A landscape with many valleys, sampled at points; each row gives a point and its height.
A ball rolls from a point to the lowest of its 5 nearest points, and stops where none of them is lower. Distance is the straight distance between rows; heights are no part of it.
Mubon: [107 111 117  85  72 110  97  84]  h=283
Gage: [ 88  96 139  54  94 114  97  74]  h=257
mobo: [ 65 102 104  57 110  83  89  92]  h=356
zodep: [ 97  81  57 107 133 101 133 109]  h=167
git: [ 85 100 141  67  79 116  70  72]  h=149
kufad: [ 85 107 110  73 104  80  96 104]  h=499
kov: [ 94  87  59  91 112  95 109 103]  h=108
Vitop: [118 109 108 101  71 110  95  91]  h=91
beb: [ 86  89 144  45  99 114  93  76]  h=309
tabob: [ 92  92  59 135 117 105 106 108]  h=179
Faku: [ 64 100  89  54 109  85  95  88]  h=433
Lukid: [112 106 110  89  99  90 107 108]  h=539
sav: [ 88 100 138  60  86 117  89  73]  h=336
mogu: [ 95  82  59  83 133  89 132 110]  h=305
mev: [130 101  95 146  78 124  97  99]  h=341
fidep: [ 94 112 153  88  73 105  64  84]  h=628
Natev: [ 99  92  70 114 112  90  94 111]  h=101
kemu: [123 112 112 125  64 106  75  99]  h=182
Pubof: [ 61  95 106  49 114  85  86  86]  h=249
Sedup: [ 98 111 123  79  76 112  90  79]  h=59
bod: [ 91 102 100  79 104  78  95 107]  h=411
Rofof: [ 91  91  64  82 107  90 102 102]  h=171
Teren: [ 96  89  62 126 114  98 100 110]  h=111
dud: [ 84  99 138  56 106  98 102  87]  h=154
zinet: [ 86  92  66  61 117  86 124  97]  h=84
fur: [ 72  96  76  55 111  88 109  87]  h=713
kovi: [ 91  84  57 117 140 100 138 112]  h=202
lavis: [117 117 121 111  63 103  73  95]  h=139
sodig: [110 120 154 100  66 100  71  93]  h=230
geza: [ 90 104 131  64 101  95 107  90]  h=178
fir: [118 113  95 174 105 120 127 115]  h=532
Biga: [ 90  90  63  73 112  91 119  98]  h=480
gorig: [ 94  87  56 116 116 103 108 104]  h=90
suz: [129  96  99 139  97 116 114 108]  h=214
ruruz: [ 99 109 111  80 102  85 104 107]  h=501
fer: [108 117 118  98  65 105  81  88]  h=145
Gemo: [125 103  96 163  96 126 117 107]  h=444
Nuku: [111 109 116  81  83 104 107  91]  h=522
Zuvi: [101 105 101  85 104  78  98 109]  h=357
reked: [ 90 104  65 159 118 106 108 113]  h=531
guna: [125 105 102 112  73 111  96  94]  h=135
pozer: [ 77  91 140  47 114  94  95  88]  h=86
pidu: [ 90  77  61  95 145  84 133 118]  h=354
nuvo: [123 123 160 107  63 104  81  95]  h=313
fube: [119 113 107 109  65 110  85  92]  h=128
nitod: [106  97  94 103 105  85  96 116]  h=18
Laf: [116 101 105 100 101  92 107 111]  h=268
gopar: [128  98  95 150  90 124 108 103]  h=324
toris: [ 92  92  52 132 132 109 134 107]  h=220
sobi: [128 102 102 107  83 110 107 101]  h=169
Giget: [ 83  80  55 105 155  79 129 122]  h=431
vuzep: [ 98  98  86  94 105  79  93 111]  h=110
Lovep: [ 89  96  71  84 106  83  96 103]  h=216
Buvi: [ 71  80 143  35 121  93  84  87]  h=177
dipes: [ 94 112  72 169 117 102 109 121]  h=599
Vabis: [ 68  90 132  46 118  86  86  91]  h=166
pasut: [ 73 101  89  64 106  82  93  95]  h=123
bur: [128 102  97 140  73 118  90  99]  h=377
Bamo: [118  96  96 146 113 105 110 120]  h=399
Kizo: [117 103  94 162 114 111 120 120]  h=155
Rin: [ 91 105 132  66  85 113  95  76]  h=258
duser: [106 115  87 178 112 106 119 122]  h=547
gisek: [ 89 108 144  82  74 111  67  79]  h=652
faved: [ 88 101  56 155 118 108 113 111]  h=439
seka: [102 117 152  93  71 105  67  88]  h=425
nelep: [120  96  96 131 110 101 108 121]  h=193
nugu: [114  97  93 115 107  88 100 118]  h=89
dozul: [105  94  81 128 113  94  95 117]  h=176
pafir: [ 96  82  57  93 127  96 128 106]  h=136
Deda: [118 121 140 112  66  98  73  98]  h=148
Ruz: [ 85  82 147  38 107 111  91  78]  h=242
foz: [ 98 114 129  91  71 107  73  82]  h=243
tufo: [ 91 112 133  84  71 109  74  78]  h=421
gok: [132  99  98 127  85 118 103 101]  h=168
gulud: [ 95  99  70 150 119 104 104 115]  h=595
lis: [124 117 124 120  63 100  72 103]  h=150
lud: [ 95  84  57 100 115  99 110 102]  h=96
Tobem: [120 105 108  97  84 104 107 100]  h=344
bise: [ 96  90  63  98 109  91  99 105]  h=103
vuv: [ 71 101 111  61 108  81  91  95]  h=365
Zeku: [122 100 101 110 101  97 110 112]  h=143
vugir: [ 91  81  61  74 135  81 131 112]  h=461
Zul: [120 119 173  98  63 114  80  88]  h=496
tez: [127  99  98 152 100 120 117 109]  h=340
dosu: [101  97  80 145 117  98 102 121]  h=592
Somi: [ 82  97  74  73 104  85 100  98]  h=641

Call two points neighbours if one is among the 5 nearest of the other. Go from one point of each pair to the other, from neighbour to neighbour, staying as low as possible. Name the highest point that can't be avoided.
Vitop / pozer: Rin
gorig / zinet: Rofof
Kizo / Sedup: tez
nitod / Vitop: sobi
nitod / Sedup: foz
pasut / pozer: Pubof

Two balls start at each pair of points below. Name the first point that both come to, or write none.
seka / ruruz: none
Zul / fidep: Deda
gulud / dozul: none
zodep / reked: gorig
lis / bur: Vitop
